A landscape with many valleys, sampled at points; each row gives a point and its height.
From any point a ball rolls to the lowest of the 4 points nearest to it. It stops when none of these is lower. Distance is the straight distance between rows; heights are no part of it.
K798: [126, 129, 90, 161, 111, 109, 124, 109, 110, 137, 118, 112, 132, 120, 120, 136, 117, 143, 139, 119, 114, 107, 129, 160, 100, 120, 124, 134, 117, 111, 125, 151, 133, 127, 156, 132, 130]  (h 658)
K459: [131, 189, 160, 126, 129, 140, 99, 167, 140, 165, 137, 139, 136, 112, 133, 126, 161, 129, 98, 119, 110, 166, 105, 128, 147, 115, 162, 140, 133, 124, 115, 148, 153, 105, 93, 140, 106]  (h 345)
K480: [91, 66, 121, 143, 161, 151, 147, 78, 123, 105, 124, 120, 111, 134, 127, 137, 107, 127, 162, 154, 145, 101, 151, 132, 117, 126, 93, 105, 126, 120, 136, 113, 131, 114, 134, 102, 121]  (h 441)
K847: [107, 96, 110, 144, 165, 146, 147, 133, 120, 110, 105, 117, 129, 98, 143, 125, 98, 120, 143, 138, 146, 118, 128, 125, 119, 150, 99, 144, 125, 134, 140, 133, 142, 134, 120, 83, 136]  (h 517)
K433: [105, 123, 68, 183, 139, 141, 164, 95, 157, 108, 106, 112, 118, 161, 149, 149, 98, 140, 155, 154, 95, 106, 169, 155, 148, 108, 119, 145, 110, 134, 121, 129, 135, 145, 149, 130, 125]  (h 577)
K55: [175, 124, 117, 128, 130, 125, 99, 125, 137, 129, 136, 137, 132, 139, 113, 149, 165, 94, 97, 140, 89, 139, 96, 134, 115, 133, 155, 127, 140, 113, 123, 104, 125, 110, 134, 149, 133]  (h 237)
K201: [111, 122, 126, 112, 161, 155, 141, 106, 113, 122, 121, 144, 113, 155, 129, 112, 144, 123, 145, 98, 141, 155, 135, 90, 128, 146, 111, 118, 103, 118, 151, 110, 122, 170, 126, 99, 125]  (h 260)
K592: [195, 146, 158, 86, 120, 103, 110, 150, 123, 125, 169, 158, 151, 116, 132, 152, 160, 141, 81, 117, 78, 128, 103, 145, 143, 161, 180, 124, 141, 153, 100, 133, 114, 138, 138, 147, 135]  (h 280)
K174: [166, 114, 112, 133, 120, 117, 131, 122, 131, 131, 125, 114, 148, 129, 138, 101, 122, 148, 131, 129, 121, 108, 140, 148, 113, 116, 117, 143, 145, 126, 100, 132, 146, 116, 133, 152, 132]  (h 494)
K112: [152, 137, 128, 122, 119, 112, 117, 134, 137, 141, 116, 129, 158, 124, 119, 101, 119, 142, 124, 117, 150, 114, 136, 123, 123, 126, 146, 141, 146, 144, 117, 126, 141, 108, 125, 148, 147]  (h 410)
K359: [92, 57, 138, 121, 164, 143, 133, 84, 114, 102, 121, 101, 108, 134, 151, 130, 109, 142, 147, 132, 155, 91, 137, 128, 112, 118, 97, 103, 132, 136, 142, 123, 126, 116, 126, 93, 130]  (h 535)
K391: [116, 138, 86, 154, 141, 127, 158, 92, 120, 148, 135, 125, 133, 149, 134, 145, 104, 161, 136, 153, 108, 94, 180, 133, 145, 141, 114, 133, 119, 131, 127, 155, 133, 122, 145, 114, 133]  (h 543)
K255: [121, 111, 97, 159, 136, 117, 110, 126, 121, 145, 103, 121, 118, 119, 130, 115, 121, 127, 153, 102, 123, 120, 137, 123, 108, 143, 123, 135, 128, 116, 135, 150, 122, 140, 137, 120, 131]  (h 585)
K780: [108, 112, 115, 132, 167, 148, 136, 110, 123, 118, 110, 148, 113, 125, 140, 102, 127, 103, 140, 104, 148, 142, 142, 95, 118, 139, 117, 124, 111, 115, 147, 116, 119, 177, 121, 99, 136]  (h 263)
K306: [117, 153, 135, 108, 115, 123, 90, 133, 124, 137, 114, 128, 143, 120, 103, 126, 129, 133, 130, 98, 164, 115, 138, 108, 121, 150, 148, 133, 119, 152, 124, 145, 115, 120, 121, 144, 139]  (h 406)
K536: [152, 128, 121, 145, 109, 126, 161, 103, 128, 137, 117, 111, 130, 143, 108, 158, 106, 132, 115, 122, 114, 99, 148, 162, 104, 119, 118, 138, 107, 112, 120, 155, 133, 112, 148, 148, 131]  (h 151)
K965: [125, 129, 86, 164, 139, 133, 164, 107, 142, 143, 131, 116, 134, 169, 147, 130, 119, 154, 141, 161, 112, 93, 186, 139, 162, 132, 112, 129, 114, 128, 126, 151, 134, 133, 145, 126, 131]  (h 552)
K51: [133, 156, 154, 126, 99, 123, 109, 136, 126, 138, 99, 134, 152, 133, 109, 120, 129, 134, 119, 149, 146, 137, 98, 118, 136, 139, 154, 126, 144, 127, 155, 123, 129, 115, 125, 168, 141]  (h 391)
K853: [177, 134, 122, 136, 138, 87, 135, 138, 144, 139, 161, 155, 139, 120, 122, 144, 132, 129, 105, 167, 96, 149, 128, 151, 122, 121, 110, 156, 151, 141, 133, 117, 132, 133, 151, 119, 144]  (h 514)
K267: [131, 153, 162, 116, 90, 127, 100, 179, 150, 144, 150, 146, 104, 118, 109, 113, 159, 134, 160, 125, 150, 157, 98, 114, 155, 116, 135, 96, 119, 134, 120, 127, 123, 123, 105, 159, 113]  (h 430)
K468: [85, 89, 131, 125, 172, 149, 146, 139, 124, 101, 99, 114, 134, 115, 148, 114, 104, 121, 127, 118, 150, 130, 134, 103, 128, 133, 109, 145, 121, 105, 150, 118, 143, 140, 119, 86, 141]  (h 339)
K596: [88, 80, 117, 113, 175, 150, 152, 106, 100, 113, 139, 115, 122, 98, 151, 137, 91, 134, 154, 140, 151, 115, 155, 119, 127, 137, 108, 120, 138, 145, 131, 132, 146, 117, 135, 99, 121]  (h 560)
K431: [125, 187, 185, 122, 106, 148, 102, 172, 144, 158, 153, 144, 121, 115, 127, 115, 172, 97, 95, 139, 142, 145, 95, 141, 157, 131, 152, 128, 119, 122, 122, 130, 157, 126, 114, 155, 104]  (h 544)
K873: [132, 132, 97, 151, 125, 125, 178, 101, 131, 139, 134, 125, 143, 161, 119, 141, 113, 148, 120, 142, 111, 101, 178, 138, 146, 140, 115, 128, 118, 115, 126, 165, 119, 109, 139, 119, 131]  (h 525)
K710: [110, 158, 144, 112, 94, 124, 110, 150, 120, 120, 106, 130, 147, 114, 113, 132, 123, 126, 127, 105, 156, 126, 106, 122, 143, 144, 144, 123, 133, 141, 142, 131, 106, 138, 124, 151, 139]  (h 386)
K453: [178, 131, 115, 139, 108, 122, 92, 132, 144, 123, 177, 155, 124, 124, 107, 135, 133, 96, 89, 137, 84, 142, 97, 158, 136, 154, 129, 142, 133, 134, 112, 96, 131, 136, 150, 128, 132]  (h 551)
K273: [93, 117, 127, 138, 152, 151, 161, 116, 123, 91, 87, 124, 115, 137, 134, 105, 107, 113, 124, 117, 150, 122, 132, 106, 134, 128, 121, 130, 110, 103, 159, 101, 135, 160, 122, 100, 137]  (h 252)
K548: [165, 110, 115, 142, 113, 125, 164, 102, 135, 133, 120, 127, 132, 129, 116, 140, 111, 139, 113, 133, 121, 101, 145, 162, 99, 115, 111, 130, 135, 116, 115, 131, 131, 119, 154, 149, 124]  (h 480)
K797: [83, 136, 136, 98, 123, 137, 136, 178, 124, 122, 136, 125, 134, 127, 125, 134, 137, 94, 139, 79, 145, 153, 140, 142, 128, 123, 120, 144, 111, 122, 139, 134, 104, 153, 127, 127, 106]  (h 550)
K127: [124, 182, 187, 112, 106, 148, 98, 179, 128, 149, 160, 135, 109, 122, 125, 118, 159, 107, 105, 144, 146, 161, 94, 132, 159, 129, 131, 118, 116, 143, 124, 130, 151, 130, 113, 149, 110]  (h 637)
K102: [166, 121, 120, 126, 122, 118, 130, 119, 139, 143, 120, 140, 162, 129, 125, 99, 117, 159, 120, 145, 116, 117, 137, 130, 111, 120, 134, 137, 161, 133, 119, 128, 153, 108, 126, 144, 135]  (h 440)
K225: [73, 92, 142, 103, 123, 109, 150, 123, 134, 87, 105, 101, 83, 152, 172, 96, 103, 113, 125, 116, 158, 114, 140, 103, 126, 118, 121, 145, 107, 100, 140, 121, 135, 127, 135, 108, 150]  (h 465)
K634: [97, 114, 151, 117, 143, 133, 157, 113, 121, 98, 95, 126, 109, 147, 132, 110, 125, 129, 129, 115, 149, 135, 135, 117, 159, 127, 127, 130, 106, 114, 155, 92, 140, 165, 126, 97, 139]  (h 242)
K515: [148, 164, 144, 114, 122, 130, 105, 142, 133, 152, 125, 124, 130, 122, 143, 139, 180, 136, 115, 140, 99, 164, 75, 121, 114, 102, 162, 117, 145, 129, 128, 123, 117, 108, 113, 151, 125]  (h 259)
K830: [137, 124, 104, 142, 108, 107, 113, 116, 117, 146, 115, 127, 144, 117, 142, 103, 115, 141, 133, 104, 126, 103, 138, 135, 106, 119, 125, 141, 127, 130, 107, 133, 118, 117, 131, 136, 132]  (h 578)
K394: [134, 128, 107, 150, 111, 108, 112, 120, 118, 155, 120, 112, 117, 122, 134, 109, 134, 138, 140, 102, 134, 109, 145, 125, 112, 129, 129, 132, 123, 122, 110, 131, 133, 124, 121, 122, 137]  (h 483)
K682: [83, 88, 138, 115, 146, 130, 146, 118, 129, 86, 108, 113, 100, 137, 171, 105, 91, 120, 122, 113, 173, 114, 139, 123, 125, 114, 111, 150, 121, 116, 139, 114, 146, 126, 133, 102, 140]  (h 424)
K333: [173, 155, 144, 104, 144, 118, 101, 152, 130, 148, 147, 130, 141, 116, 133, 139, 172, 130, 96, 119, 78, 158, 99, 131, 130, 107, 174, 134, 142, 138, 101, 138, 131, 106, 109, 134, 109]  (h 208)
K551: [95, 89, 107, 164, 163, 155, 135, 92, 133, 122, 128, 108, 119, 121, 132, 140, 110, 151, 158, 157, 131, 105, 175, 122, 155, 132, 104, 120, 129, 151, 119, 120, 152, 135, 130, 109, 113]  (h 317)
K896: [160, 143, 146, 127, 119, 132, 109, 123, 116, 139, 117, 127, 133, 137, 118, 146, 158, 119, 122, 153, 108, 147, 82, 129, 108, 131, 157, 109, 132, 126, 131, 109, 120, 109, 116, 145, 130]  (h 232)
K648: [114, 120, 115, 139, 150, 126, 117, 117, 130, 139, 116, 138, 117, 126, 118, 118, 120, 104, 139, 96, 136, 141, 146, 93, 115, 136, 117, 120, 123, 121, 146, 136, 106, 149, 118, 110, 129]  (h 291)
K473: [64, 91, 131, 107, 135, 73, 147, 128, 125, 83, 111, 91, 79, 175, 169, 106, 102, 131, 158, 117, 132, 116, 170, 99, 111, 138, 97, 119, 109, 94, 136, 124, 125, 135, 145, 103, 158]  (h 530)
K49: [134, 128, 81, 165, 108, 130, 175, 101, 167, 121, 132, 122, 138, 165, 135, 137, 110, 146, 120, 134, 93, 102, 189, 144, 147, 118, 120, 125, 116, 128, 129, 152, 116, 125, 140, 106, 141]  (h 549)
K543: [101, 129, 147, 107, 160, 136, 160, 107, 107, 113, 110, 148, 97, 158, 139, 103, 140, 132, 141, 103, 148, 146, 140, 109, 148, 125, 128, 121, 105, 122, 167, 99, 126, 176, 126, 105, 141]  (h 249)
K361: [103, 136, 101, 152, 144, 124, 148, 107, 100, 148, 147, 114, 143, 131, 129, 132, 98, 143, 135, 160, 130, 95, 170, 132, 139, 149, 107, 134, 119, 136, 126, 143, 143, 146, 144, 122, 133]  (h 566)
K524: [122, 126, 114, 124, 131, 116, 83, 124, 130, 147, 127, 120, 132, 126, 125, 105, 123, 134, 137, 100, 152, 108, 142, 106, 109, 146, 141, 137, 120, 142, 107, 132, 118, 122, 119, 124, 133]  (h 380)
K363: [140, 174, 152, 101, 143, 128, 110, 172, 132, 147, 143, 131, 143, 112, 140, 133, 163, 121, 85, 124, 87, 166, 97, 137, 153, 113, 168, 136, 138, 126, 115, 149, 142, 94, 95, 138, 109]  (h 318)
K532: [103, 135, 139, 119, 92, 119, 138, 190, 137, 116, 126, 140, 127, 106, 108, 117, 138, 101, 139, 77, 137, 140, 128, 134, 142, 110, 126, 107, 125, 100, 123, 123, 99, 161, 101, 131, 107]  (h 431)
K935: [167, 124, 136, 129, 113, 133, 123, 119, 130, 129, 123, 138, 169, 136, 111, 105, 126, 147, 116, 146, 139, 136, 119, 115, 118, 137, 143, 144, 155, 126, 123, 113, 142, 101, 128, 149, 143]  (h 412)
K968: [127, 143, 132, 113, 112, 118, 108, 138, 123, 135, 119, 124, 155, 115, 118, 131, 119, 130, 129, 114, 165, 111, 127, 105, 129, 150, 142, 136, 130, 150, 131, 138, 126, 111, 119, 148, 136]  (h 400)
K474: [171, 138, 134, 107, 140, 123, 98, 129, 125, 143, 152, 126, 131, 103, 135, 158, 179, 112, 95, 120, 77, 149, 92, 136, 124, 116, 168, 110, 146, 142, 117, 124, 115, 98, 109, 134, 116]  (h 124)
K716: [118, 151, 150, 125, 79, 120, 127, 159, 124, 125, 111, 118, 144, 110, 108, 131, 148, 137, 147, 113, 142, 141, 86, 130, 144, 127, 146, 101, 136, 124, 148, 126, 110, 140, 122, 151, 133]  (h 371)
K662: [94, 115, 101, 169, 148, 121, 134, 127, 105, 137, 114, 105, 138, 109, 123, 127, 104, 127, 150, 119, 123, 128, 134, 120, 117, 141, 110, 135, 115, 116, 137, 154, 126, 148, 134, 108, 143]  (h 573)
K58: [185, 129, 127, 139, 116, 113, 111, 129, 144, 139, 150, 156, 139, 129, 96, 139, 148, 97, 95, 163, 91, 150, 99, 130, 125, 134, 138, 139, 154, 114, 121, 104, 135, 107, 137, 130, 140]  (h 320)
K872: [109, 134, 96, 155, 128, 127, 150, 114, 103, 137, 152, 105, 137, 123, 104, 155, 105, 141, 138, 145, 121, 101, 146, 142, 129, 146, 126, 131, 123, 124, 140, 158, 135, 127, 159, 118, 135]  (h 655)
K668: [110, 123, 98, 144, 161, 128, 146, 117, 102, 122, 145, 112, 138, 107, 137, 153, 110, 140, 154, 172, 120, 110, 155, 131, 132, 149, 100, 140, 137, 139, 140, 149, 142, 130, 127, 109, 138]  (h 537)
K970: [181, 146, 154, 93, 113, 117, 117, 147, 129, 133, 174, 180, 145, 122, 144, 140, 157, 140, 72, 118, 89, 128, 95, 153, 145, 162, 161, 106, 144, 153, 109, 149, 130, 143, 147, 139, 137]  (h 351)
K794: [95, 98, 105, 154, 166, 144, 149, 109, 104, 126, 129, 112, 134, 111, 144, 148, 94, 141, 159, 156, 144, 114, 152, 120, 122, 156, 96, 130, 119, 143, 138, 135, 143, 130, 131, 103, 130]  (h 409)
K265: [151, 147, 138, 124, 119, 122, 115, 134, 131, 131, 120, 134, 160, 125, 112, 121, 126, 143, 124, 129, 148, 114, 124, 123, 128, 139, 155, 124, 140, 137, 132, 133, 138, 115, 124, 149, 146]  (h 399)
K216: [183, 144, 133, 96, 129, 103, 95, 154, 123, 124, 167, 150, 148, 109, 137, 159, 164, 131, 80, 107, 76, 138, 106, 130, 134, 137, 168, 126, 146, 149, 101, 131, 117, 108, 133, 137, 131]  (h 213)
K370: [90, 154, 130, 96, 128, 143, 126, 154, 119, 110, 140, 129, 113, 131, 136, 133, 132, 87, 145, 96, 138, 160, 134, 125, 118, 114, 119, 148, 104, 116, 125, 130, 106, 144, 132, 126, 108]  (h 534)
K114: [150, 121, 112, 146, 107, 134, 177, 102, 142, 126, 131, 141, 122, 160, 102, 148, 97, 135, 107, 138, 118, 95, 161, 144, 128, 123, 115, 131, 116, 115, 124, 155, 122, 111, 145, 138, 130]  (h 459)
K351: [127, 139, 187, 89, 89, 148, 136, 169, 111, 138, 160, 153, 93, 125, 103, 126, 159, 109, 130, 113, 160, 149, 101, 113, 152, 134, 112, 104, 126, 136, 110, 104, 126, 129, 108, 159, 91]  (h 488)
K860: [180, 123, 129, 120, 125, 114, 149, 132, 139, 125, 130, 151, 155, 129, 123, 124, 125, 135, 108, 159, 121, 136, 138, 146, 121, 106, 120, 132, 158, 130, 109, 112, 129, 138, 145, 141, 130]  (h 407)
K194: [131, 155, 161, 121, 91, 112, 101, 163, 149, 133, 122, 137, 103, 121, 120, 118, 146, 146, 148, 124, 153, 167, 77, 114, 135, 103, 138, 111, 128, 129, 139, 126, 108, 132, 115, 146, 123]  (h 350)
K146: [92, 100, 118, 150, 166, 137, 146, 89, 109, 121, 133, 110, 127, 126, 134, 140, 100, 150, 150, 167, 149, 105, 164, 123, 141, 143, 101, 121, 133, 151, 118, 125, 143, 127, 136, 113, 133]  (h 246)
K171: [129, 139, 95, 154, 118, 119, 160, 105, 112, 139, 133, 119, 137, 147, 103, 149, 118, 136, 130, 145, 108, 90, 159, 139, 118, 137, 121, 128, 121, 110, 126, 167, 133, 112, 153, 119, 140]  (h 580)
K981: [144, 161, 141, 118, 139, 132, 98, 160, 136, 145, 150, 119, 131, 129, 150, 142, 168, 133, 123, 130, 97, 164, 85, 133, 128, 110, 164, 122, 144, 130, 116, 125, 129, 92, 95, 147, 109]  (h 303)
K293: [92, 96, 118, 104, 171, 148, 135, 119, 110, 108, 126, 108, 132, 105, 150, 131, 89, 136, 139, 149, 157, 128, 141, 119, 116, 140, 103, 134, 130, 136, 141, 124, 149, 131, 134, 93, 124]  (h 542)
K107: [140, 174, 163, 121, 96, 135, 91, 168, 142, 154, 141, 144, 101, 130, 133, 108, 146, 120, 124, 140, 137, 167, 90, 120, 148, 111, 135, 106, 130, 134, 111, 123, 147, 115, 101, 154, 104]  (h 583)
K452: [150, 115, 115, 135, 102, 110, 136, 106, 116, 132, 109, 124, 142, 123, 130, 128, 110, 137, 130, 114, 126, 105, 144, 155, 103, 103, 121, 138, 130, 124, 102, 139, 135, 109, 148, 160, 134]  (h 590)
K310: [99, 113, 105, 160, 166, 132, 133, 137, 108, 121, 113, 126, 136, 104, 138, 125, 91, 130, 147, 140, 129, 125, 123, 118, 118, 146, 107, 151, 126, 116, 147, 143, 139, 149, 138, 91, 126]  (h 518)
K9: [114, 116, 109, 140, 141, 133, 91, 119, 137, 155, 121, 111, 120, 124, 120, 117, 143, 112, 142, 87, 153, 134, 139, 98, 126, 140, 129, 126, 116, 129, 125, 137, 104, 147, 107, 110, 134]  (h 328)
K213: [94, 98, 96, 150, 153, 147, 142, 91, 112, 123, 133, 112, 132, 126, 139, 141, 111, 150, 156, 165, 125, 102, 168, 126, 148, 137, 111, 117, 134, 154, 122, 128, 141, 136, 134, 109, 122]  (h 301)
K537: [179, 129, 124, 130, 129, 122, 132, 114, 145, 127, 130, 140, 157, 141, 101, 129, 130, 103, 103, 171, 104, 147, 92, 135, 121, 141, 140, 139, 153, 125, 133, 116, 131, 110, 139, 134, 139]  (h 311)
K740: [101, 134, 111, 96, 150, 144, 115, 130, 127, 126, 139, 125, 109, 143, 114, 140, 137, 103, 153, 108, 139, 145, 147, 96, 107, 146, 123, 135, 110, 130, 126, 122, 104, 147, 109, 107, 123]  (h 343)
K373: [177, 130, 139, 121, 113, 120, 89, 121, 131, 132, 150, 141, 140, 128, 133, 148, 175, 101, 79, 127, 88, 118, 111, 154, 140, 154, 160, 128, 138, 143, 111, 102, 126, 139, 135, 152, 129]  (h 257)
K604: [129, 150, 153, 118, 90, 113, 113, 167, 147, 120, 113, 135, 119, 98, 111, 132, 143, 138, 151, 102, 136, 148, 92, 127, 140, 111, 146, 107, 123, 120, 150, 121, 113, 134, 111, 144, 124]  (h 349)
K465: [125, 142, 127, 114, 118, 108, 98, 123, 130, 135, 121, 125, 140, 133, 107, 107, 123, 149, 143, 110, 163, 116, 130, 117, 130, 129, 135, 140, 134, 131, 118, 132, 140, 104, 121, 149, 131]  (h 414)
K338: [134, 180, 156, 112, 129, 127, 101, 169, 147, 156, 135, 138, 124, 129, 143, 131, 154, 126, 120, 136, 104, 168, 92, 128, 129, 109, 161, 136, 138, 130, 116, 147, 136, 100, 86, 147, 115]  (h 120)
K688: [101, 98, 94, 185, 132, 143, 140, 90, 149, 117, 112, 109, 123, 146, 155, 127, 104, 148, 168, 162, 101, 98, 179, 143, 151, 116, 112, 134, 123, 135, 113, 122, 135, 137, 135, 134, 126]  (h 579)
K826: [173, 137, 123, 119, 133, 117, 127, 146, 145, 133, 143, 139, 161, 137, 102, 122, 129, 120, 104, 158, 116, 144, 112, 127, 125, 128, 135, 138, 155, 126, 116, 113, 138, 109, 132, 125, 139]  (h 354)
K584: [120, 120, 102, 156, 105, 117, 119, 110, 113, 155, 120, 114, 126, 121, 115, 120, 116, 132, 154, 112, 121, 103, 129, 147, 97, 123, 126, 144, 128, 109, 117, 144, 128, 120, 142, 135, 127]  (h 673)
K676: [140, 170, 150, 128, 115, 127, 103, 149, 153, 149, 134, 129, 122, 140, 146, 113, 166, 132, 134, 137, 108, 173, 89, 121, 133, 90, 155, 121, 136, 131, 131, 126, 125, 107, 103, 150, 123]  (h 119)
K46: [78, 86, 142, 122, 150, 139, 138, 113, 136, 82, 90, 114, 95, 136, 158, 91, 99, 115, 126, 113, 153, 126, 137, 109, 130, 118, 122, 144, 119, 110, 148, 117, 148, 132, 127, 104, 137]  (h 423)
K786: [174, 117, 133, 136, 129, 120, 157, 112, 140, 125, 110, 128, 132, 115, 124, 153, 124, 135, 105, 152, 114, 112, 137, 156, 114, 96, 107, 130, 142, 141, 116, 117, 126, 142, 154, 161, 126]  (h 460)
K978: [122, 145, 145, 125, 86, 112, 120, 178, 130, 119, 113, 134, 131, 112, 107, 116, 142, 120, 151, 107, 146, 132, 108, 119, 137, 103, 125, 106, 122, 119, 147, 126, 95, 153, 113, 137, 112]  (h 382)
K504: [125, 170, 175, 103, 97, 155, 108, 167, 131, 143, 156, 138, 91, 127, 114, 94, 154, 111, 116, 137, 158, 166, 95, 106, 148, 117, 131, 114, 112, 141, 105, 124, 134, 126, 107, 147, 112]  (h 556)
K45: [98, 118, 102, 156, 165, 142, 138, 125, 127, 133, 100, 135, 126, 110, 118, 112, 105, 112, 144, 117, 139, 143, 134, 97, 118, 150, 105, 139, 112, 114, 150, 136, 134, 164, 128, 92, 133]  (h 323)
K290: [168, 129, 140, 136, 128, 124, 114, 118, 132, 140, 128, 129, 137, 130, 98, 143, 151, 109, 97, 160, 100, 149, 96, 124, 117, 137, 149, 126, 146, 119, 137, 115, 133, 117, 127, 152, 137]  (h 268)
K525: [88, 75, 126, 108, 147, 131, 144, 75, 110, 91, 124, 101, 104, 144, 153, 123, 109, 134, 143, 126, 167, 97, 135, 132, 101, 123, 93, 105, 120, 102, 159, 124, 110, 116, 136, 98, 140]  (h 620)
K52: [140, 158, 150, 139, 106, 135, 99, 154, 140, 136, 123, 141, 121, 119, 138, 119, 146, 142, 155, 123, 138, 160, 73, 120, 130, 107, 147, 109, 123, 124, 134, 129, 108, 125, 111, 162, 122]  (h 289)
K519: [180, 136, 146, 121, 101, 107, 87, 127, 130, 140, 186, 165, 144, 115, 141, 142, 164, 129, 83, 114, 83, 118, 118, 159, 153, 161, 161, 117, 139, 160, 102, 119, 118, 153, 132, 149, 131]  (h 327)
K644: [119, 148, 165, 106, 80, 139, 121, 166, 136, 134, 167, 164, 99, 122, 100, 111, 143, 130, 128, 120, 153, 154, 119, 108, 157, 124, 111, 112, 118, 138, 113, 119, 118, 117, 98, 156, 88]  (h 200)
K429: [177, 136, 118, 142, 118, 110, 112, 128, 160, 141, 159, 157, 129, 132, 108, 141, 133, 107, 114, 155, 92, 149, 104, 130, 125, 140, 132, 157, 145, 133, 126, 110, 131, 115, 138, 123, 134]  (h 419)
K915: [102, 115, 141, 136, 160, 156, 152, 119, 132, 100, 87, 131, 115, 126, 139, 104, 123, 108, 126, 108, 149, 140, 132, 102, 135, 134, 124, 139, 117, 104, 156, 113, 131, 168, 124, 94, 136]  (h 251)
K760: [163, 120, 123, 144, 106, 135, 168, 116, 139, 130, 129, 135, 126, 137, 109, 156, 107, 122, 97, 137, 120, 96, 141, 161, 109, 119, 113, 135, 124, 135, 113, 136, 135, 118, 155, 157, 118]  (h 444)
K441: [97, 141, 135, 93, 121, 122, 105, 157, 119, 123, 113, 120, 130, 120, 110, 136, 130, 100, 144, 99, 162, 131, 143, 120, 122, 134, 142, 139, 104, 143, 127, 135, 101, 138, 126, 128, 119]  (h 451)
K94: [131, 126, 172, 98, 75, 137, 135, 164, 131, 127, 165, 165, 108, 129, 96, 111, 149, 117, 134, 92, 158, 144, 124, 116, 145, 124, 111, 98, 127, 121, 124, 119, 115, 139, 102, 130, 89]  (h 254)
K897: [70, 87, 139, 106, 138, 101, 144, 97, 128, 86, 131, 98, 84, 161, 159, 119, 103, 142, 153, 114, 148, 114, 145, 110, 99, 117, 107, 116, 122, 100, 153, 122, 110, 129, 141, 91, 138]  (h 553)
K108: [173, 122, 118, 123, 128, 114, 152, 123, 142, 138, 119, 123, 150, 125, 126, 129, 126, 145, 107, 134, 127, 120, 149, 159, 105, 92, 115, 129, 159, 133, 117, 119, 134, 122, 144, 142, 125]  (h 454)
K672: [171, 134, 137, 123, 133, 119, 109, 123, 127, 150, 137, 138, 131, 127, 129, 155, 175, 108, 93, 137, 82, 142, 94, 146, 121, 129, 154, 111, 141, 141, 122, 105, 116, 110, 129, 145, 128]  (h 187)
K184: [113, 126, 104, 164, 128, 125, 139, 117, 108, 145, 129, 114, 130, 117, 125, 130, 103, 142, 137, 123, 117, 108, 130, 135, 109, 130, 118, 132, 121, 127, 131, 152, 116, 135, 153, 114, 134]  (h 761)
K79: [96, 150, 134, 101, 96, 128, 113, 182, 123, 106, 114, 131, 153, 115, 113, 135, 130, 104, 135, 95, 151, 132, 130, 139, 129, 123, 135, 132, 113, 126, 144, 136, 93, 150, 115, 129, 120]  (h 426)
K953: [138, 153, 154, 118, 108, 132, 123, 140, 123, 130, 94, 129, 153, 121, 99, 131, 142, 142, 135, 147, 139, 143, 87, 112, 124, 127, 152, 110, 132, 131, 150, 126, 116, 118, 126, 155, 121]  (h 385)
K163: [91, 79, 128, 112, 171, 147, 141, 106, 117, 88, 115, 111, 107, 119, 165, 130, 87, 139, 146, 139, 167, 114, 130, 127, 116, 130, 97, 124, 133, 134, 136, 127, 141, 115, 134, 94, 137]  (h 476)
K242: [147, 119, 103, 153, 100, 115, 143, 105, 115, 138, 114, 122, 132, 129, 123, 129, 122, 145, 124, 112, 118, 90, 136, 163, 105, 121, 121, 130, 124, 116, 115, 140, 126, 119, 156, 135, 132]  (h 250)
K233: [129, 123, 70, 164, 129, 135, 160, 101, 166, 113, 117, 100, 137, 163, 162, 135, 112, 141, 133, 155, 95, 115, 187, 159, 149, 118, 119, 142, 123, 122, 130, 139, 116, 145, 134, 118, 131]  (h 564)
K681: [98, 135, 138, 85, 157, 159, 152, 110, 118, 123, 132, 146, 107, 171, 125, 134, 128, 117, 158, 101, 138, 164, 136, 117, 126, 118, 122, 140, 100, 127, 145, 115, 126, 164, 127, 116, 124]  (h 307)
K796: [179, 135, 133, 112, 135, 122, 98, 134, 122, 133, 143, 134, 137, 111, 129, 157, 175, 127, 83, 112, 82, 138, 94, 135, 129, 127, 164, 120, 148, 151, 106, 114, 121, 113, 112, 140, 123]  (h 174)
K244: [86, 78, 130, 112, 159, 148, 149, 109, 118, 88, 117, 116, 106, 129, 162, 124, 88, 122, 139, 130, 158, 117, 133, 125, 121, 115, 107, 149, 133, 128, 148, 113, 148, 119, 133, 91, 132]  (h 261)
K261: [110, 86, 129, 137, 166, 148, 128, 91, 108, 112, 131, 107, 120, 121, 142, 134, 102, 137, 152, 158, 141, 100, 151, 118, 138, 129, 91, 108, 125, 142, 125, 117, 137, 123, 126, 97, 116]  (h 355)

Call two points neighbours if one is among the 4 nearest of the other. Go from one point of each pair to the other, from neighbour to neighbour, staying as low as possible. Name the highest point that can't be avoided.
K242, K474 | K786
K644, K676 | K267
K676, K634 | K306
K244, K265 | K46
K474, K676 | K515

For each start below, name the point where the ball stops.
K860 | K474
K935 | K474
K441 | K634
K255 | K634
K184 | K634
K797 | K676
K710 | K676
K429 | K474
K310 | K634
K853 | K474
